A landscape with many valleys, sampled at points; each row gives a point and its height.
A ball rolls from a point to the lowest of its 2 nearest points, and stops where none of them is lower. Distance is the straight distance between rows; heights are no part of it.
toki: [167 142  72 163 147  76 125 118  71 121 110 160 142  62 139 195 140 150
 163 145 151 166 128 141 119 157 158 174 159]  (h 582)
Vunu: [ 90 129  85 138 201  76 128 130 127 135 115  63 109 112 149 153  83  58
 126 118 104 106 180 117 112 135 153 173  77]  (h 790)
Nizum: [126 150 136  82  68 133 167 101  79  93  97 101 196  93 113  98 157 172
 139 149 122 133  82 132 106 176  91 111 154]  (h 681)
Vesu: [129 111 122 217 161 124 138 197 102 126  61 183 109 123 141 157 112 133
 195 116  97 149 157 115 191 114 149 157 107]  (h 661)
Gif: [179 135 142  86  76 126 150 175 142 160 110 141 146 184 125 105 107 128
 158 159 108 104 117 125 155  83  89 113  75]  (h 593)
sol: [130 119 100 179 190 119 142 201 107 127  69 139  97 124 138 156  93 132
 182 128  93 145 162 123 165 121 179 159  99]  (h 708)
Pemu: [105  85 184 132 138 204  97 114 147 136 136 141  65 142  93 106 157 129
  84 115 162 180  76 151 144 106 139 110 172]  (h 510)
gubin: [ 38 100 185 171 158 176 129 122 152 149 142 134  64 157 108 112 137  93
  79  68 119 148 124 119 176 106  94 161 119]  (h 722)
zafiv: [129  84 147  72 100 180 108 118 147 114 113 114 138 147  65  99 158 120
  87 151 154 105  68 173 128 102 115  79 164]  (h 768)
Bov: [152 139  95 165 130  86 116 111 107  94 127 144 103  65 138 173 160 144
 150 128 152 174 144 125 110 153 158 146 166]  (h 529)
Bapo: [105 140 130 128  86 147 115 118 118 121 140 163 135  99 119 156 157 162
 149 101 163 138 126 149 119 142 119 120 160]  (h 524)
pem: [140 128 142 114  63 176 142 144 147 147 123 153 171 162 119 117 150 149
 122 137 138 112  90 133 165 124 109 108 144]  (h 643)
nadul: [143  90 118 165 118 170  89 124 149 120 156 128 198  94 133 182 162 164
 151 121 149 147 110 143 135 173 104 115 166]  (h 716)
zes: [127 188  76  90 136  69 137 108  71 134 135 134 186 105 167 138  87 134
 124 148 131 108 158 130  84 120 141 117 133]  (h 696)
vuzak: [178 105 174 151 137 133 135 155 188 148 144 125 110 180 134  94 129 116
 111 136 112 120 110 119 145 120 128 126 113]  (h 449)
riluk: [147 116 174 104 132  75 142 121 156 146 166 116  88 178 100  66 108 104
 116 127 113  87  90 138 117 101 102 143  73]  (h 53)
Taga: [161 129 130  62  99 115 138 105 129 108 139  81 208 130  98 106 146 143
 109 185 133  94 101 144 106 140  93  89 150]  (h 719)
zuso: [132 163 111 108 123 112 147 168 104 167  97 139 124 136 159 115  91 128
 159 121 108 101 154 129 119 108 141 125  76]  (h 366)
pamif: [130 174  88 111 138 103 153 154  78 162  90 147 138 123 157 147  78 147
 177 122 115 127 158 139 120 118 175 152 101]  (h 430)
pabep: [113  84 138  66 101 190 116 107 121  89  95  74 134 110  66  96 167 138
  99 166 140 117  67 165  97 128 129  82 157]  (h 800)
Delel: [116  76 157 192 123 143  95 137 155 113 140 158 115 106 116 174 151 151
 140  88 142 150 165 124 172 142 111 133 145]  (h 574)
Gabok: [181 102 154 121  78 168 146 149 181 148 121 145 161 194 101 121 140 130
 118 162 115 100  85 127 173 110 106 108 127]  (h 594)
botez: [170 106 160 116  90 143 149 161 180 144 132 139 127 205 102  99 118 109
 128 151 102  92 104 125 171  71  91 128  77]  (h 535)
Ped: [149 109 189 109 145  97 128  98 162 146 180 103  93 165 112  80 133 111
  77 109 138 107  71 139 107 120 123 129 109]  (h 232)
mar: [181 169  93  87 135 115 137 142 100 180 122 130 194 131 175 113  89 141
 163 195 118 118 131 142 115 125 131 125 102]  (h 659)
ruziv: [ 89 128 138 135 173  86 113 107 146 130 166  78 100 118 138 131 119  85
 118  70 124 114 171 107 108 128 123 143  96]  (h 702)
nar: [195 151  94 140 125 121 145 126 122 135 124 121 188 101 154 129 146 153
 152 181 126 150 112 123 108 186 123 126 165]  (h 642)
redon: [123 135 180 145 168 100 150 149 142 155 122 118  49 163 139  77 119  82
 105  97  91 130  96  98 128 119 125 158  88]  (h 675)
vefot: [ 95 159  86 109 182  86 152 134 117 147 116  79 106 137 137 134  75  81
 139 114  90  93 170 122  90 111 158 149  71]  (h 809)
tudir: [113 119  77 139 223  94 138 170 124 135  94  72 107 119 147 162  73 101
 163 144  99 124 176 120 138 126 177 183  71]  (h 765)
sozit: [159 105 155 190 153 150 129 183 179 134 121 132 136 166 162 117 119 114
 138 125  90 115 151 114 161 120 127 126  95]  (h 526)
Loded: [ 79 151 134  75 117 126 104  73 109  53 159 103 122 120 115 126 137 141
  94 135 149 126 112 147  60 114 141  68 160]  (h 391)
Fidob: [134  87 176 180 128 212 129 135 171 130 132 174  90 187 115 110 148 120
  76 126 118 153 101 126 190 112 122 123 171]  (h 573)
zodiz: [167 147 150  86 112  87 131 107 149 127 153 103 103 147 133  92 147 123
 102 149 145 124 108 124 101 125 143 115 147]  (h 235)
bop: [ 99 122 183 181 159 134 155 167 156 135 106 137  57 190 146  78 126  69
 114 102  75 146 100  93 176 101 103 158  80]  (h 602)
ratev: [ 82  91 160 195 119 157 120 137 145 120 127 183  78 120 105 160 136 133
 137  81 124 151 171 116 192 129 101 154 140]  (h 463)
gimop: [149 144 137 110 125 120 110  84 145  96 152  89  98 119 140 106 156 135
 100 146 151 164 103 124  87 142 162 111 161]  (h 341)
guk: [103  69 173 123 127 208 106 112 152 160 135 149  74 153  81  80 144 102
  50 113 143 139  67 165 159  78 112 120 154]  (h 595)
keb: [103 104 164 139 115 186  96 111 156 111 143 137  84 116 104 132 161 151
 119 110 164 165 109 137 132 134 134 105 170]  (h 396)
Kas: [122 162  60 113 176  94 150 129  68 162 105 128 135 103 142 171  62 147
 158 128 123 127 173 131 120 118 200 180 100]  (h 477)
gile: [117 188 124  76  90  98 151  96  58  98 112 131 208  99 147 126 129 162
 136 136 133 130 104 137  95 157  93 106 165]  (h 710)
dor: [107 156 110  89 133  95 111  84 108  82 176 115 135 125 138 128 125 124
  89 126 148 119 154 121  65 115 132  85 139]  (h 478)
fuv: [145  98 112 134 120 189 100 117 150 106 151  94 182 103 125 161 170 155
 138 150 152 143 107 138 102 162 130  96 164]  (h 703)
zamev: [130 156  61 115 150  78 102  76 118 107 163 112 140  99 157 147 103 119
  97 136 149 134 182 109  78 120 145 114 128]  (h 536)
tega: [117 158 108 104  74 125 134  96 104  78 122 113 133  89 121 127 168 161
 129 138 142 154 111 137  87 153 138 106 170]  (h 608)
Luro: [ 61 154 137  73  89 158 117  97 102  76 136 126 115 122  87 128 155 152
 107 123 156 124 104 154  78 122 129  74 176]  (h 284)
kuno: [100 131 121 145 103 109 104 114 109 126 141 163 117  80 119 177 140 148
 154  75 151 137 172 122 136 146 124 138 132]  (h 409)
riv: [120 112 124 162 176 107 108 138 166 131 159  92 129 111 160 136 126 107
 126 101 126 105 179 106 124 135 124 141  99]  (h 663)
tede: [127  92 198 168 152 184 140 137 172 140 140 152  77 193 125  83 133  99
  69 105 106 134  82 120 185 101 110 131 123]  (h 476)
Fena: [ 63 162 142  78  86 149 128 103 102 107 145 160  91 138  84 119 130 140
 103  89 154 113 132 137 100 113 117  85 160]  (h 401)
mes: [138 107 174 199 133 172 144 164 167 124 113 185  89 189 138 106 132 118
 129 131 105 152 123  96 188 115 129 121 138]  (h 669)
gat: [157 104 169  78 128 108 120  88 152 109 167  81 116 146  97  85 148 124
  87 144 153 122  80 145  90 114 121  98 135]  (h 97)
bulom: [ 89 112  78 132 151  63 114 114  88 140  86  95 109  88 121 195  87  96
 156  87 109 104 201 114 142 142 154 175 103]  (h 590)
Kaza: [159 131 100  92 105 146 133  96 112 101 141  83 217 105 135 120 153 157
 122 189 132 133 106 131  91 174  98  94 152]  (h 697)
laf: [150  67 143 105  90 202 125 125 167 135 107 132 141 168  64 109 160 116
  71 146 142 115  66 154 172 101 110 104 171]  (h 732)
Vuka: [150 129 151  68 107  78 141 121 147 112 157 123 163 168  81 100 108 116
 122 168 131  65 110 140 106  94  90 111 109]  (h 766)
gasus: [122 128  61 140 152  68 119 102  74 134 116 136 127  78 136 194  81 126
 142 111 128 122 194 117 127 135 184 173 123]  (h 530)
Fivos: [141 188  72  83 161  85 136 121  68 160 127 131 194 125 171 118  61 134
 141 187 126 110 156 138  99 117 136 137  93]  (h 677)
gafa: [159 156 144  54  76  86 162 129 120 116 119 119 193 145  96 105 122 135
 129 177 141  87 106 140 127 115  88 106 133]  (h 740)
bupa: [152  75 130 198 133 140  84 128 146 114 151 139 163  92 134 190 154 159
 159 104 145 135 155 119 154 155 108 125 150]  (h 658)
savuk: [184 143 124  85 101 108 138 162 127 172 111 131 175 153 147 105 101 139
 161 180 108 107 121 139 130 114 108 119  92]  (h 633)
bevam: [ 90 117 140 143  90 171  91 110 128  82 141 135 103  88 102 170 177 161
 146 119 172 174 111 152 110 149 138 118 175]  (h 513)
levo: [ 44 113 182 127 141 166 132 112 135 151 158 131  61 156  94  98 128  94
  64  62 125 118 108 133 135 105 106 139 115]  (h 667)
zonit: [127  87 131 121  78 222 132 136 144 141 106 165 163 154  91 118 156 137
  97 141 137 124  74 147 183 124 115 108 173]  (h 692)
Lidin: [157 126 114 161 135 138 117 157 116 172 104 158 200 109 184 152  97 142
 187 114 115 133 145 129 158 133 116 141  99]  (h 623)
pevo: [148 159 113 106  63 125 162 120 106 112  99 128 155  93 117 108 166 161
 137 153 138 143  92 127 115 175 117 121 158]  (h 651)
Fotug: [ 97 121 141 159 140 163 144 192 147 131 100 128  66 183 143 100 130  77
 137 117  67 136 126 109 185  98 104 158  59]  (h 666)
Bazo: [140 120  97 162 211  88 135 164 110 130 100 112 101 110 138 161  82 135
 158 147 119 128 176 109 147 133 197 180 103]  (h 741)
luzum: [ 78 130 117 140 134  86 112 110 105 137 120 129 119  90 129 178 108 116
 149  63 126 110 198 110 124 136 130 146 115]  (h 528)
tid: [111 119 138 205 126 128 127 177 126 131  93 193 102 119 129 158 127 135
 170 104 120 153 164 103 190 126 124 157 125]  (h 589)
pap: [ 77 129 112  98  84 171 117  83 105  47 124  87 138  78 114 137 176 164
 142 146 141 156  87 146  71 147 144 106 163]  (h 665)
tus: [175 119 106 132 115 150 127 113 159 113 149  87 181 109 138 125 160 157
 126 174 134 141 109 118 101 176 121 102 164]  (h 671)
vabu: [154 155 101 121 189  82 132 122 132 147 139 103  97 131 160 118 102 109
 113 152 118 128 170 125  97 125 164 154 112]  (h 759)
par: [162 124 105 174 138  98 119 138  90 145 114 177 166  75 150 187 134 147
 189 110 140 150 126 141 145 158 125 161 144]  (h 627)
gita: [123 143  45 136 168  70 104  78  86 127 134 123 152  79 151 174  89 131
 118 140 148 126 202 115 115 123 145 161 117]  (h 572)
rep: [ 91  95 131  90  78 218 131 113 102  90  88 112 138 102  63 105 181 157
 117 155 144 134  66 160 113 144 118  96 174]  (h 830)
nul: [148 141 126 147 124 120 104 112 139  98 142 131  93  91 139 138 165 142
 133 133 153 184 125 114 100 156 157 131 171]  (h 448)
sonuz: [170 145 114 143 174  92 109 117 150 133 160 109 108 113 169 120 127 122
 110 146 139 151 157 104 104 143 158 132 136]  (h 781)
Maso: [182 167  80 145 139  97 141 139 102 135 114 139 152  85 159 141 126 149
 151 170 130 157 126 136 116 160 166 152 161]  (h 616)
ratim: [135 120 133 173 135 149 132 174 149 163 122 133 170 133 171 140 113 125
 162 106 103 114 159 118 161 125 118 129  84]  (h 580)
zuzo: [117 151 111 135 179  67 132  95 136 133 158  86  85 116 158 110 102  87
  98 100 108 118 164 106  83 131 146 147 104]  (h 735)
Dagib: [ 65 134 167 112 111 147 151 119 140 145 144 152  47 179 107  90 130  94
  95  77 121 111 130 106 135 110 108 143 113]  (h 601)
mib: [111 201 113  83 106  87 127 114  84 116 134 148 169 117 152 130 109 149
 136 121 139 108 145 129  97 133 114  94 151]  (h 723)
kag: [127 164 131  97 126  90 147 144 145 148 146 132 106 159 142  93 107 108
 130 118 111  81 149 125 106 116 127 130  91]  (h 263)
fupo: [103 139 113 117 109 157 152 201 123 151  93 126  88 178 139 100 120  87
 158 108  77 111 139 119 157  81  92 129  41]  (h 717)
topom: [170 116 125 186 128 130 117 145 114 157 109 175 215 103 165 174 121 141
 188 116 133 159 111 138 153 163 111 149 133]  (h 660)
gid: [ 75 157 139 103  91 148 148 120 122 141 133 176  67 155 100 109 126 114
 116  87 137 112 152 107 128 124 124 118 133]  (h 515)
tav: [147  98 194 136 141 133 133 131 174 145 156 132  82 175 110  79 143 114
  83 118 140 133  83 124 146 116 130 123 127]  (h 358)
Sovu: [154 110 119 169 154 135 106 149 164 145 155 115 178 116 172 156 122 128
 140 120 123 108 173 108 142 143 126 126 104]  (h 622)

Call two points neighbours if one is among the 2 nearest of the other. Go from one point of each pair to the other, from neighbour to neighbour, staying as low as possible. Name the highest point that can't be avoided.
Luro / botez => mib
kuno / riluk => bulom
ratev / tega => nadul
riluk / gat => Ped
tega / gasus => pap
Luro / gasus => gita
keb / kuno => Bapo
